Points on a hilly landscape, in no order, each with its height.
From any point a ball takes the steepest step (drop divided by distance) to one of its 2 nearest points. It stops when none of these is lower. Distance is the straight distance between rows; heights are no part of it.
J917: [ 88 102 144  87 145 132 129 119 151 108 137 122  80 170 146 138  93  77
  95 108 135 116 115 100 141 116 108 124 103  98 150 192 153 147  96 147
  48  73]  height 606
J250: [132 154 142 113 120 121 130 126  97 142 126 164 129 143 151 176 118 135
  82 124 151 140  99 144 105 107 103 111 108 138 168 117 114  92 121 119
 171 190]  height 168
J821: [106 154 156 145 147 174 135 106  84 104 167 145 114 117 163 208 114 106
 113  93 188 152 160 165 106  95 104 138 110 171 136 136 147 101 136 130
 119 163]  height 317
J833: [120 122 160 153 161 154 107 129 140 126 184 124 139 157 151 180 105 117
 150  69 157 127 112 122 127 127 133 108 122 125 187 144 130 131 141 163
 185 170]  height 363
J743: [176 110  91 130 135  90 145 131 122 164 166 149 164  73 152  99 134 225
 122 150  54 114  89  78 116 121 200 149 116 146  79  80 127 113 164 100
 189 103]  height 307
J317: [153  71  59 112 155 126 154 152 125 134 141 112 158 121 169  67  85 168
 160  68  77 129 124 163 143 139 181 158 124 182 162 130 158 157 160 118
 142 107]  height 562
J993: [131 142 126 150  99 162  97 110 195 139  92  52 171 131  95 156 110 179
 161  93  92  64 129  77 176  89 136  87  73 104 140 145 132 163  98 122
 136 110]  height 145
J328: [132 173 118 108 171 137 132 161 157 188 160 138 124 143 102 168 127 161
 130  89 131 110  89  99 124 119 166 133  84  99 150  81 125 122 111 142
 204 194]  height 490
J231: [143 109 131 182 155 113 126 187 156 119 115 136 142 127 145  81  81 180
 150 170 135 161 175 120  76 189  88 156 143  99 119 116  88 120 110  60
  78  67]  height 212
J564: [149  98  80 112  83 107 109 104 108 136 128  74 151  81 127 117 163  95
 110 139  97 111 130 129 143  87 159 100 158 137 114 108 117 180 153 148
 132 138]  height 519
J884: [171  99 116 159  93  77 173 160 125 129 100 146 162  94 162  54 138 181
 121 154  95 134 119 144 133 171 192 151 152 134  87 162 120 198 165 109
 110  62]  height 202
J21: [109 152 109 125 100  76 127 121  90 151  55 120 124 122 127 108 181  95
 142 148 102 139 109 167 134  94 147 153 144 139 116 102 150 144 140 167
 143 179]  height 410
J516: [129 134 123 145 148 105  77 128 143 103 143 123 162 116 106  59 153 157
 127 196 114 117 150 107 136 142  85 109  84 105  93 118 110 118 130 130
 109  79]  height 305
J98: [ 90  65 159 155 153 128 107 116 108  95 158 112 107 155 175 132 140  70
 123 117 155 184 143 150 107 112 122 145 183 117 111 158 127 131 162 168
 105 111]  height 311
J745: [125 121  87  88 113 163 145 123 122 128 116  94 122 136 105 154 106  98
 132 106 136 141 143 156 159  91  86 130  89 165 178 140 151 121  92 111
 100 143]  height 344
J940: [165  79  68  93 100 124 123 128 137 121 148  75 149 115  98 146 122 106
 119 149 138 117 157 136 158 123 118 123 111 113 136 136  89 168 111  99
  71  84]  height 199
J700: [ 91 180 202 126 174 115 116 112 156 118 109 154  87 167  94  89 139 111
  91 153 143 120 110 101 151 142  74 112  91 102 127 141 151  81 114 177
 105 150]  height 308
J217: [106  93 149 159 164  91 135 176 122 118 107 109 158 106 156  60 103 150
 160 151  88 136 138 110 140 184 124 198 151 105  72 143 122 160 130 109
  93  26]  height 250
J371: [ 85 128 121 105 123 132 143 143 135 109 101 117  62 144 107 104  87  99
 102 127 154 144 126 112  92 157 117 160 127 121 116 137 162 115 122 153
  66 116]  height 608
J170: [126 120 152 144 107  96 103 110 120 112 130 106 198 101 192 102 134 161
 139 137 108  90 130  52 137 129 112 122  92 122  79 170 152 165 142 112
 135  18]  height 372
J603: [138 147 100 117 134 149 134 139 149 188 175  93 139 121 104 142 119 129
 150  95 120 104  99 103 161 108 170 105  99  99 140  89 125 165 126 157
 176 183]  height 477
J960: [131 172 183 142 106 143  96  98 195 170  90  84 140 126  67 151 152 131
 146 107 122  75  95 102 171 115 156  91 142  75 138 125  94 136 116 183
 147 146]  height 191
J351: [141 205 180 122 101 116 145  77 165 164  82 133 130 147 106 183 193  93
 142 112 130 134 110 158 191 122  65 112 151  83 155 123 110  67  91 160
  98 132]  height 252
J770: [ 93 157 167  92  95  62 118 105 112 123  96 143 114 152 142 118 155  94
 116 184 118 118 106 127 156 108  77 122 108 126 122 125 149 168  93 145
 112 119]  height 334
J479: [ 76 193 172 139 122 120 157  98 116 135 105 121  75 168 163 190 138  87
 111 130 146 152 126 161 136  78  73 170 114 128 141 130 178 101 128 155
 108 163]  height 304
J919: [145 111  76 121 122 105 166 148 124 116 113 122 153 101 155  95 143 168
 141  82  60 105  90 130 154  98 202 176 116 202 133 144 167 148 183 132
 170 118]  height 544
J62: [106  90 140 126 116 101  97 129 135  84 143  86 179 104 177 103 148 119
 135 125  95 118 135  91 139  98 120 130 141 125  82 169 135 158 138 132
 128  19]  height 388
J850: [140 158 130  90 119 151 120 122 154 150 140 154 117 140 144 114  65 182
  81 100 172  97 128  82  92 164 108  90 136 115 185 113  69 100 126 129
  97 142]  height 504
J145: [127  98 138 179 153  91 133 177 132 134  83 135 162 125 171  59  79 175
 140 166 108 140 173 121 101 202 114 176 157  96  99 144  99 177 128  69
  83  56]  height 230
J390: [135 167 191 129 106 130 102 120 146 101 110 115 177 150 142 191 128 158
 151 118 126  80  82 120 155  91  94  62  80 110 168 163 114 166 102 122
 164 130]  height 190
J417: [153  92  78 169  75 103 111 141 128 117 120  86 197  92 151 120 117 193
 126 173  89 121 187 100 119 139 156 127 121 133  88 102 112 135 165  81
 120  75]  height 227
J741: [105 108 159 172 152 145 175 143 107 115 134 168  64 129 128  58 154 106
 146 162 121 178 122 151  87 169 138 150 164 140  65 103 195  98 154 121
 124 136]  height 291
J23: [104 113 117 146 151 125 119 141  95 139 114 196  73 156 166 117  97 144
 125 118 119 160  94 148  54 121 160 156 155 143 136 132 150  93 159 133
 167 182]  height 359
J920: [149 135 141 138 174 121 118 113  99 158 176 145 124 104 110 132 164 116
 112 145 143 146 130 148 113 141 151 115 124 124 116  84 112  97 136 162
 173 202]  height 419
J385: [115 132 125 132 148 137 118 153  95  86 156 139 146 110 123 104 160 130
 163 169 138 153 141 138 118 139 109 129 126 146  94 101 124  90 124 121
 165 114]  height 226
J380: [ 90 161 149 127 104 163 156 119 133 134  94 124  34 138  98 124 103  93
  67 158 134 140 129 155  78 138 108 155 131 135  76 111 177 108 137 168
  76 138]  height 628
J938: [127 125  96 106 164 115 144 160 109 135 140 142 138 108 140 121 136 126
 167  90 103 113  79 132 129 120 175 185 103 158 145 123 166 127 165 133
 202 149]  height 522
J454: [106 127  86 123 145 136  84 170 154  93 113 112 138 154 110 102 103 160
 157 112 149 123 169  94 105 161 118 149 149 115 128 128  98  93 123 138
 116  95]  height 159
J786: [158 117  65 175 133  90  98 167 149 126  98 135 158 114 161 117  55 212
 159 182 100 117 174 134 107 195 168 158 126 124 121 126 101 142 138  54
 124 111]  height 89
J629: [160 196 234 128 138 134 158  96 139 122 136 119  96 138 111 229 129  90
 125 109 150 136 111 126 162 105  72  97 110 117 169 158 124  91 109 152
 108 135]  height 200
J255: [120  98 127 154 141 124 117 138  83 105 158 182 154 118 192 123 131 155
 135 105  98 144  76 148 110 113 167 159 175 173 120 139 116 108 177 121
 211 127]  height 328
J54: [156 149  97 133 146  84 120 147 124 156 141 139 164  96 109  95 144 192
 127 174  87  99 111  96 115 134 157 144  69 129  97  76 127 114 142 110
 199 125]  height 281
J869: [123 162 172 101 159 191 131 128 187 112 115  91 105 144  64 175 141  98
 187  80 149  99 144 104 177 108 136 125 120 119 180 149 127  92  91 140
 119 109]  height 215
J727: [154 126  75 129  84 127 135 122 116 165  80 148  93 122  74 105 105 139
  93 164 125 151 127 143  86 151 155 122 150 114 133 114 117 109 101 109
 111 188]  height 660
J819: [ 98 142 168 178 153 117  98 122 119  84 146 104 137 123 147 170 159  71
 191 110 101 125 117 124 159  90 128 139 132 147 119 160 176 135 155 167
 196 113]  height 406
J357: [149 142  81 136 128 112  87 149 157 142 108 144 164 139 155 117  69 215
 136 165 138  98 175  93 101 206 138 148  95 106 146 122  76 147 127  98
  99 113]  height 117
J615: [133 141 113  93  85 107 149 141 119 111 108 129 113 134 125 132  86 140
  99 171 166 129 133 128 116 150  83 119  84 135 155 140 117 135  96  87
  83 113]  height 229
J912: [ 85  82 190 128 165 127 132 127 128  90 168 119  69 149 155 118 133  73
  99 139 152 177 131 124 104 139 106 148 144 100  91 133 146 115 128 166
  87  87]  height 345
J356: [147 136 137 142  98  76 132 127 107 111 138 138 184  90 170  77 145 176
 118 154  92  89 111  76 140 143 127 147  86 166  76 142 146 146 157 100
 155  44]  height 354
J28: [122 116 170 151 111  98 161 131  95 113 116 170  80 131 153  85 196  99
 133 170 101 151 106 171 142 119 163 154 174 176  90 111 149 157 181 157
 154 147]  height 120
J114: [141 144 126 124 134  66 102 109 101 166 117 175 148 128 142 125 165 145
  87 149  86 127  74 148 107 105 151 130 112 129 126  97 125 130 148 133
 208 189]  height 465
J995: [129  87 120  95 130 159  90 109 158 112 159 100 142 157 117 164 133  88
 117  93 135 104 126 124 169  85 107  81 145 101 157 178  92 141 102 144
  89  89]  height 383
J446: [105 127 127 130 163 177  94 129 146 137 131  86 119 162 113 142 127  80
 186  60 115 115 132 150 151  91 126 129 105 156 177 164 175 126 114 171
 142 159]  height 189
J647: [ 72 127 185 155 150 116 107 124 122  94 137 119  94 172 158 173 138  68
 165 123 129 140 107 122 164  95 109 154 127 132 147 180 172 135 139 172
 148 125]  height 382
J613: [121 157 136  89 126 104 124 152 122 105 120 155 142 152 157 128  83 166
 135 141 167  94 113  82 118 159  71 119  56 119 157 170 126 156 104 104
 106  91]  height 261
J865: [ 99 162 137 107 105 121 108 112 171 120  56  99 127 167  75 174 167  90
 141 117  96  97 124 125 202  76  91 125 132  89 142 165 116 124  67 150
  92  99]  height 276
J249: [121 155 132  82 117 138  90 106 155 144  76 160 136 176 116 103  90 176
  97 112 171  68 141  73 122 182  97 100 132 102 164 163  93 126 117 141
  94 106]  height 514
J174: [112 118 136 122 101 130 103  94 115 120  99 129  90 162  78 144 167  69
  83 154 135 131 137 142 144 107  87 111 174 113  90 130  83 108 116 154
  75 131]  height 323
J648: [ 92 150 211 168 173 140 125 109 129 102 170 160  65 161 150 118  96 119
  63 151 150 158 118 136  96 151  60 118 116 133 104 127 163  82 159 169
 110 137]  height 403
J177: [113  92 122 111 142 140 161 130 101 120 136 107  82 125 145 102 148  54
 155 119 141 155 132 159 121 101 158 166 134 167 140 142 180 147 171 158
 101 132]  height 273
J126: [159 105  63 133 142 185 141 157 134 123 151 112 131 109  74 139 132 170
 166 126 161 138 214 126 102 171 166 133 166 112  98  83  94 117 101  94
  75 138]  height 122
J801: [124 131 120 127  97 165  87 109 189 160 132  66 160 135  88 142 129 147
 130  91 105  67 123  74 174 109 153  75 129  92 139 136 104 161 126 157
 137 125]  height 166
J241: [128 134  76 181 116  81 105 152 123 119  75 145 139 114 137  86  96 200
 146 191  83 116 149 129 127 192 163 158 123 142  78 134 136 133 148  75
 146 105]  height 55
J46: [135 125 122 149 119 176 146 132  98 117 143 164 107 106  68 123 168 117
 136 158 161 163 181 158  80 142 138  96 156 129  79 106 144 101 103  84
  96 161]  height 193
J976: [120 145 120 102 134 168  98 153 163 106 122 101 140 145  97 137 110 144
 166  92 148  98 145  86 140 138 125 128 123 113 170 128 110 103 112 143
 136 125]  height 185
J771: [111  78 115 111 146 133  80 130 160  91 153  78 168 142 144 128 124 105
 159  86  90 113 139 119 157  82 122  99 115 108 135 186 140 165 108 133
 114  35]  height 401
J726: [108 109 113 163 156 126 134 158  88 116 102 193  82 135 137  71 130 146
 161 145  92 160  90 143  80 152 160 169 172 146  96 115 167  87 155 127
 168 152]  height 330
J52: [129 141 140 115 157 176 112 149 120  82 179 127 156 110 108 141 158 148
 151 144 174 140 178 112 124 139 104 115 119 131 105  95  95  76 100 120
 138 118]  height 192
J192: [156  65  82 127 119 152 136 146 125 151 148 158 119 108 149 101  88 156
 131 115 122 173 128 144  58 133 185 113 178 105 149 112 108 137 114 100
 142 161]  height 436
J861: [111 107 132 166 134 114 161 185 103  96 113 128 154 104 169  55 107 170
 172 121  80 142 104 126 132 169 142 197 186 139  84 135 121 131 143  98
 125  47]  height 269
J443: [130 138 138  86 146 210 154  99 140 167 180 118 112 112 105 174 115 120
 113  74 183 110 162  92 164 134 126  92 168 128 146  90  73 101 133 132
 100 151]  height 197
J330: [115 116  83 111 103 159 178 137  99  98 116 140 109 130 139 130  83 127
 138 113 138 159 134 173 112 103 118 154  92 190 162 121 164 123 110  65
 128 143]  height 312
J602: [114 103  82 156 151 129 127 184 140  94 105 137 120 134 128  86  90 157
 160 131 130 157 157 132  71 185 131 158 162 116 110 121 116 113 117 103
 100  99]  height 187
J767: [112  41  70 128 104 148 121 125 125 110  97 111 101 173  99 123 116  89
 108 102 144 143 140 156 102 113 129 124 193 106 109 151 115 148 136 121
  58 121]  height 384
J461: [151 198 163 107 140 132 126 113 157 164 113 121 145 132  62 113 176 140
 117 149 141 106 135 117 172 129  91 101 108  88 139  81  93  70 109 149
 144 164]  height 247
J498: [149 164 187 163 141  80 129 104 106 158 150 148 140 156 132 211 143 116
  97 110 151 131  93 139 134 121  91 107 103 111 182 130 118 130 145 153
 178 187]  height 114
J281: [167  93  73 158 150 150 185 176 142 133 116 150 112  95 128 114  85 151
 166  98 128 177 198 148  53 160 172 136 208 104 134 136 162 142 109  58
  96 130]  height 165
J620: [124 139 134 149 139 174  97  88 146 142 126  81 136 153  86 212 173  70
 157  79 115 111 151 148 194  78 127 114 163 113 144 144 114 131 119 177
 137 165]  height 257
J198: [116  89 126 161 126 128 116 153 108  95 135 150 142 124 154  75 130 142
 141 151 134 164 137 147  87 149 120 127 174 113  98 122 109 119 128 103
 139  95]  height 218
J822: [ 99 141 189 138 140 133  97 128 152  79 115 121 142 156 157 171 117 122
 178 106 120  89  76 118 152  98 111  92  79 120 160 194 151 163 100 134
 153  93]  height 214
J779: [130 165 117 147 146 104 117 108 120 197 120 123 143 141 135 184 151 118
 134  93 106 135  97 155 144  89 169 148 121  98 158 104 145 126 143 183
 192 224]  height 502
J902: [131 138  93  91 178 117 119 164 126 164 151 170 133 129 136 152 113 186
 134  98 102 118  73 102 101 121 157 164  96 131 153  95 139 118 119 103
 218 170]  height 503
J186: [118  99 120 130 118  98 170 163 114  98  97 124  99 119 132  68 159 121
 144 159 100 138 106 144 140 156 181 163 169 157  93 129 168 165 168 152
 120  96]  height 201
J658: [114 126 119 120 137 191 140 132 115 112 154 129 132  97  72 157 163 145
 147 112 177 133 200 136 103 149 149 112 155 138  80  96  97  92  93 105
  75 151]  height 154
J625: [100 130 166 127 106 144 177 103  85 111 133 126  70 110 129 161 164  49
 115 160 159 171 152 170 119  88 112 139 129 164  94 111 169 130 121 122
  79 132]  height 309
J510: [161 136 112 136 117  88 144 141 110 147 131 177 173  93 167  84 144 217
  99 118  73  80  71  83 121 146 168 178 107 178  86 144 136 143 163  82
 173  77]  height 333
J763: [114  72  76 123  99 111  77 128 125 112  91 106 151 157 121 102 120 131
 108 142 125 115 145 127 108 133 126 113 170  89  98 154  91 169 131 130
  84  93]  height 405
J283: [147 185 193 143 160  59 119 105 128 153 137 149 135 143 120 134 172 100
 101 148 135 132  86 144 142 121  74 107  76 113 140 111 133 123 129 152
 165 166]  height 164
J199: [137 166 224 130 177 138 102 101 158 117 158 144  88 162  95 145 125 109
  94 125 154 123 122  95 142 154  94  87 130 100 142 159 113  74 140 179
 103 119]  height 284
J267: [142 115 127 121 105 122  93 116 103 110 171  93 164  91 127 143 182 102
 115 162 129 134 149 140 143 102 123  82 154 130 110 100  98 146 132 151
 154 136]  height 494
J519: [117 110 127 169 144 175 153 160 100 105 153 190 118 102 165 116 107 144
 153 109 146 179 135 147  46 149 125 137 166 140 104 118 136  85 119  76
 138 125]  height 248
J574: [159 122 150 155 183 117 142 115  83 141 171 201 108 111 132 122 156 128
 106 153 130 174 105 162  83 132 152 135 120 158 106  95 141  83 144 112
 182 186]  height 395
J130: [116 164 133 164 124  68  90 104 121 167 105 145 172 153 153 179 154 152
 117  95  82 121  87 145 122  81 143 125 125 113 141 110 140 131 142 154
 222 198]  height 486
J931: [128 136 161 177 133  77 113 113  73 105 162 174 162 144 177 155 162 135
 113 122  86 139  90 145 141 107 129 145 141 178 119 118 128 121 184 134
 226 131]  height 297
J707: [152 137 131 118 110 126 127  91 109 158 167  96 140  98 109 189 182  63
 114 136 139 134 136 146 171  96 113 102 146 120 134 103  93 155 116 162
 142 188]  height 468
J761: [123 117 172  93 128 113 122 145 120 101 160 146 144 134 186 132  99 129
 115 125 173 122  92 102 112 133  79  92  90 110 166 176 119 149 121 119
 119  96]  height 287
J866: [114 127 144 141 163 211 131  98 122 134 191 114 140 139 132 204 118 108
 144  53 177 133 166 144 161 107 120 112 127 156 169 139 132 120 125 150
 121 183]  height 346
J631: [ 84 158 187 156 134  92 153 111  86 113 130 138  92 168 178 183 162  84
 141 142 138 164 128 163 156  78  85 178 126 164 147 126 173 132 147 142
 162 151]  height 348
J204: [122  95  79 118 147 137 161 155 105  98 100 112  99 111 118  98 124  99
 173 123 133 151 147 155 122 144 166 173 139 164 125 133 177 143 147 123
 112 127]  height 262
J810: [124 108 144 134 100  88 160 112  90 141 127 154  71 134 170 105 162  70
 115 139 128 151  94 172 122 100 168 158 158 169 146 141 143 171 183 149
 134 165]  height 198
J129: [108 102 114 120  67  85 123 108 110  95  96 116 150 117 160  97 162 104
 126 131  83 117 121 140 157  82 148 123 153 176 103 136 136 194 162 141
 126 100]  height 545
J834: [113 176 148 112  82  83  97 111 135 135  77 119 146 145 123 158 158  89
 131 139 121 116 109 137 165  87  84 116 119 106 144 147 128 140 104 157
 128 137]  height 298
J567: [155 119 125 151  99  85 183 157 120 114 123 166 110 123 111  69 113 148
 137 214 115 160 135 146 122 188 128 142 113 139 106 118 152 132 122  46
 131  99]  height 146
J243: [124 156  96 104 130 195 176 105 118 167 114 106  97  97 109 168 131  79
 112  82 152 132 149 173 123  96 120 156 100 172 145 123 161 101 120 134
  76 179]  height 379
J45: [ 94 154 121 102  88  61 156 132 108 133  56 121 107 136 118 104 150  98
 139 177 114 142 113 145 148 118 113 172 110 136 119 106 171 153 109 139
 116 140]  height 373
J140: [160  97 105 105 122 101 131 153 137 119 146  94 142  90 105 101 124 110
 140 178 144 142 162 123 128 159 135 143 111 104 118 127 109 159 129 112
  88  76]  height 234
J512: [ 98 202 213 124 121 123 148  93 127 120 113 134  68 168 140 194 124  83
  81 144 135 142 113 131 151  99  51 115 121 113 133 148 151  91 113 175
  82 137]  height 254
J364: [ 97 133 105 124 133 131  95 137 161 128  81  88 147 157 106 117 113 113
 181  79  97  91 121 137 155 100 127 135  88 146 163 167 183 145 115 147
 147 142]  height 156
J592: [ 94 126 122 143 152 139  92 146 134 129 128 150 150 169 165 161 100 144
 147  59 123 101  82 126 126 102 123 131  91 140 189 153 149 131 139 127
 195 174]  height 380
J253: [111 111 107 141 165 181  90 108 121 135 148  66 146 132 113 173 171  81
 180  72 111 120 162 152 168  87 155 117 137 140 138 137 157 136 149 184
 148 171]  height 225
J248: [154 119  80 172 113  95 144 169 124 115 101 154 113 114  86  80 127 154
 158 201 100 155 174 150 124 182 163 140 155 120  95 123 158 126 136  70
 130 120]  height 103
J773: [142 139 144 147 127 119 124 117 175 174 150  63 150 105 112 150 145 107
 164  89 101  91  89 113 156  83 168 100  78 114 129 119 157 175 130 159
 191 159]  height 464
J464: [153 172 211 132 130 136 124 117 143 116 147 116 146 153 114 210 134 125
 131 115 156 108  95 117 172 120  91  65 110  96 179 140  95 120 120 144
 150 155]  height 161
J108: [140 105  96 139 106  78 149 120 112 130  75 127 169 104 167  54 132 166
 116 128  94 101 120 100 135 159 195 153 136 161  76 175 154 199 182 149
 121  76]  height 236
J882: [154 106  65 108  83 114 122 115 146 139 152  51 183 103 124 140 111 136
 129 141  96  95 161 115 177 103 140 108  77 138 143 123 127 193 133 101
 114 103]  height 157
J486: [138 123 162 111 165 148  98 127 162 135 168 120  98 125 107 107 130 111
 106 104 179 129 148 103 108 160 122 110 157  94 133 130  84  88 131 172
 104 117]  height 255
J361: [177  94  72 157 102 122 156 178 158 135 119 140 114 120 142 126  58 152
 136 151 137 169 180 156  88 174 148 136 157 112 150 136 128 153 109  28
  92 113]  height 127
J614: [ 82 170 136  96  96 130  99 109 144 142  36 140 114 179  90 116 101 133
 100 109 148  88 120 104 144 141 104 131 143 110 162 156 110 106 106 156
  98 147]  height 525
J182: [121 127  90 147 120 126  89 117 178 132  97  56 175 129 106 125  97 155
 168  76  88  66 144  96 154 116 140 121  69 130 133 165 180 175 117 126
 137 101]  height 125
J144: [134 157  78  97 101 148 141 136 115 147 116 124 148 120 114 161 124 157
 119 137 137 130 127 138 137 105 123 129 105 127 156  83 101 111  83 117
 159 184]  height 216
J702: [178 118  66 138 120 156 150 150 174 141 143 123 107 121 109 143  69 173
 120 124 163 145 200 126  80 182 142 138 161 108 141  97  76 120 106  68
  68 127]  height 88
J932: [139 164 136 119 140 157 143 101 106 174 138 120 116  94  86 165 180  91
 117 122 158 136 149 146 139 134 136 128 138 121 117  97 110  97 110 172
 129 204]  height 441
J569: [123 155  94 106 117 159 172  96 104 197 111 121 123  83 121 183 170  90
 129  98 146 152 133 185 139  96 132 157 115 130 140  99 145 104  96 144
 100 220]  height 411
J641: [118 164 149 114 154 125 105 120 155 112 117 141 125 149  78  67 145 143
 103 171 152 115 135 107 146 149  77 103 100 112 125 119 106  77 125 145
  99 132]  height 280
J32: [173 100 124 139 151 108 143 133 109 140 174 202 122 107 129  76 150 165
 121 171 107 162  91 144  99 131 162 124 127 144 113  88 125 114 132  75
 181 144]  height 371
J421: [121  92 146 102 116  97 142 143 102 114 150 159 142 124 201  98 109 121
 111 129 160 145  82 138 106 133 122 132 114 143 157 153 119 159 137 107
 133  90]  height 316
J399: [202 112  92 151  99  86 178 161 129 125 117 164 132  91 120  88 135 191
 146 174  72 149 132 149 128 157 216 137 163 142 106 133 141 152 157  83
 151 101]  height 158
J617: [153 197 161  87 116 191 174 112 125 144 135 124 103  79  92 161 115 116
  75 128 169 119 139 143 116 131  84 105 103 159 118 100 113  71 113 130
  82 132]  height 256
J355: [145 147 116 135 102 172 141 120 133 153 104 167  64 122  95 116  91 116
  63 138 142 143 128 156  57 141 126 103 140 132 111 113 129  92 131 139
 103 165]  height 648
J895: [144 159 110  95 123 165 129 148 149 143 175 155 140 150 151 130  83 208
 106 121 155 119 131  79 114 143 128  91 139 109 168  76  52  95 109 110
 144 157]  height 493
J209: [138 199 181 132  99 136 128  91 182 171  91  99 165 136  86 173 180 140
 144 122 113 101 109 132 201 117 100  86 148  76 147 105  81  97 101 157
 144 140]  height 217
J600: [162 117  57  87 152 145 176 153 121 157 173 139 112  96 126 137  88 173
 159 133 129 151 128 114 102 137 187 153  94 128 143  67 125 132  97  93
 158 165]  height 471
J591: [118 139 144 151 113 132 167 122  96 124 115 165  73 123 102  99 159  84
 125 177 140 171 142 170  91 133 120 124 136 150  80  98 179 108 115 106
 123 158]  height 243
J775: [124 136 177 163 160  93 105 134  96  86 182 155 155 127 162 127 157 120
 133 152 121 132  94 133 139 125  91 122 119 150 111 123 127 116 155 139
 198 106]  height 265
J692: [113 111  85 117  88 107  83 111 101 124  86 147 173 131 157  82 113 156
  99 155 124 108 119 119 105 141 128 112 129 121 113 158 119 186 128 121
 136 107]  height 423
J50: [161 128  67 107 138 129 136 158 151 149 165 158 122 124 142 124  62 216
 137 145 126 134 134  98  80 153 163 141 110 117 149  78  85 122  92  93
 143 153]  height 482
J691: [127  67  85 106 162 133 118 147 144 140 138  91 168 139 169  68  74 130
 151  62 106 128 135 141 125 144 133 141 112 141 179 162 143 177 131 127
 114  99]  height 573
J166: [126  67  82 112 132 192  96 103 136 144 158 101 150 154 131 145 111 102
 111  72 138 126 130 147 153 111 124  87 162 134 165 131  97 141 133 144
 106 160]  height 402
J624: [135  95 116 123 131  82 115 142 128  90 123  93 126 122  88  74 164 115
 142 204 113 139 164 129 129 158 126 141 130 115  66 119 131 148 130 121
  94  59]  height 271
J303: [133  91  94  92 147 131  98 133 167 134 123  98 152 143 134 100  76 132
 137  81 143  97 141 105 135 159 127 135 107  97 172 187 120 187 109 134
  82  86]  height 582
J310: [ 73  86 218 165 158 134 138 112 115  81 163 154  84 154 172  90 125 112
  99 170 132 170 102 133 115 162  72 136 143 123  90 107 168 102 131 139
 113 105]  height 375
J424: [150 185 174  74 115 173 171  82 151 180 106 120 104 102  86 183 134  95
  87 109 151 102 122 107 169 128  84 113 139 126 150 119 106  69 121 134
  95 136]  height 205
J804: [132  83  71 122  96 170 107 131 126 126 138 135 141 135 143 124  89 146
 105 103 148 143 137 136  88 127 140  94 174 106 160 117  63 130 111 110
 121 163]  height 420
J958: [104  90 107 135 116 174 125 125 114  99  98 129  76 168  80 147 150  83
 113 128 156 136 156 147  99 111 120 130 193 119  69 134 124 107 133 135
  58 140]  height 357
J229: [118 142 174 147 114  81 119 131 128 100 136 103 151 104 162 130 164 107
 166 104  88  93  83  97 169  83 130 134 103 169 104 154 173 154 158 137
 189  78]  height 429
J359: [153  88  59 110 124 176 173 117 101 159 151 159 102 101 135 136  89 144
 146 107 128 162 127 153  86 111 198 123 141 144 151  94 152 139  99  97
 131 195]  height 453
J266: [126  77 149 127 165 140 108 140 133 128 173 107 138 125 167 120 113  91
 128  91 167 168 134 130  95 131 133 127 169  95 142 151  96 130 141 164
 116 118]  height 282
J683: [129 159 156  84 132 153 129 128 162 102 108 103 112 146  58 181 166  98
 133 140 128  90 148  92 193 101 101 111 134  94 152 153  99  84  80 131
  90  74]  height 246
J907: [132 148 137 111 115  67  91 100  98 152 102 171 171 138 140  86 150 144
  88 157 121  90  90 117 111 130 124 110  99 128 115 137 136 173 130 143
 175 142]  height 442
J76: [112 170 169 129 116 163 135  78 122 131  85 138  77 147  74 152 149  83
  53 149 147 137 144 152 144 114  61 104 170 135  94 116 108  57 128 150
  69 139]  height 285
J664: [139 146  74 109 103 117 116 147 120 135 120 103 158 103 110 125 128 162
 134 156 106 113 139 110 135 125 153 135 102 123 125  93 114 128 127 120
 169 146]  height 251
J94: [152 105 163 128 139  94 160 156  98 126 166 198 144 114 182  72 138 149
 114 145 133 138  60 142 106 144 132 152 115 152 128 126 110 131 151  90
 166  89]  height 347
J480: [151 143 144 104 136 203 146  95 135 162 166 147 117 114 100 128 123 153
  81 114 168 124 172 104 124 159 130  76 175 120 129  68  57  71 129 129
 110 153]  height 220
J860: [145 132 165 144  99  94 112  96 162 144 126  74 155  87 146 131 155 115
 158  96  98  74 100  81 145  83 155 101  72 131 116 150 168 192 128 135
 169 106]  height 449
J500: [106  95 125 108 106 133 102 103 118  94 144 116 114 159 124 171 147  58
 107 132 138 131 135 145 152  83  87 104 149 119 131 161 103 132 112 141
  79 116]  height 358
J520: [134 110 126 112  92  81 178 152 118 107 113 139 113 131 145  99  74 128
 123 195 152 150 134 141 125 175 124 151  97 145 125 142 148 169 112  54
  94  84]  height 188
J242: [153 120 156  81 125 180 151  92 161 163 161 109 100 101  87 177 147  70
  80 107 165 107 122 105 168 132 109  89 152 117 153 129  78 102 132 160
  90 130]  height 160
J404: [ 81 100 114  94 146 109 109 141 140 114 103 114 100 150 125 102  97  96
 131 118 144 121 119  98 126 155 133 160 109 109 134 179 157 164 113 155
  80  93]  height 593
J608: [163 108  79 141  85  93 141 123 139 144 137  73 184  81 159 124 114 184
 131 140  83  95 158  78 158 122 183 140  72 158 104 113 143 152 172  85
 140  99]  height 196
J713: [124 128 121 130 134 185 161 150 105 103 154 163  99 102 157 153  93 127
 126  95 171 160 147 153  58 123 133 138 112 170 129 117 157 102 119  88
 129 139]  height 279
J716: [145 158 171 128 149 184 130  72 129 131 133 149 109 130  70 127 142 119
  59 125 159 125 165 136 134 137  92  79 174 131 112 100  82  47 149 135
  93 151]  height 249

For each start below, name the point where the ball stops.
J62 -> J498
J23 -> J702
J166 -> J242
J303 -> J464
J569 -> J454
J130 -> J242
J833 -> J454
J255 -> J702
J45 -> J454
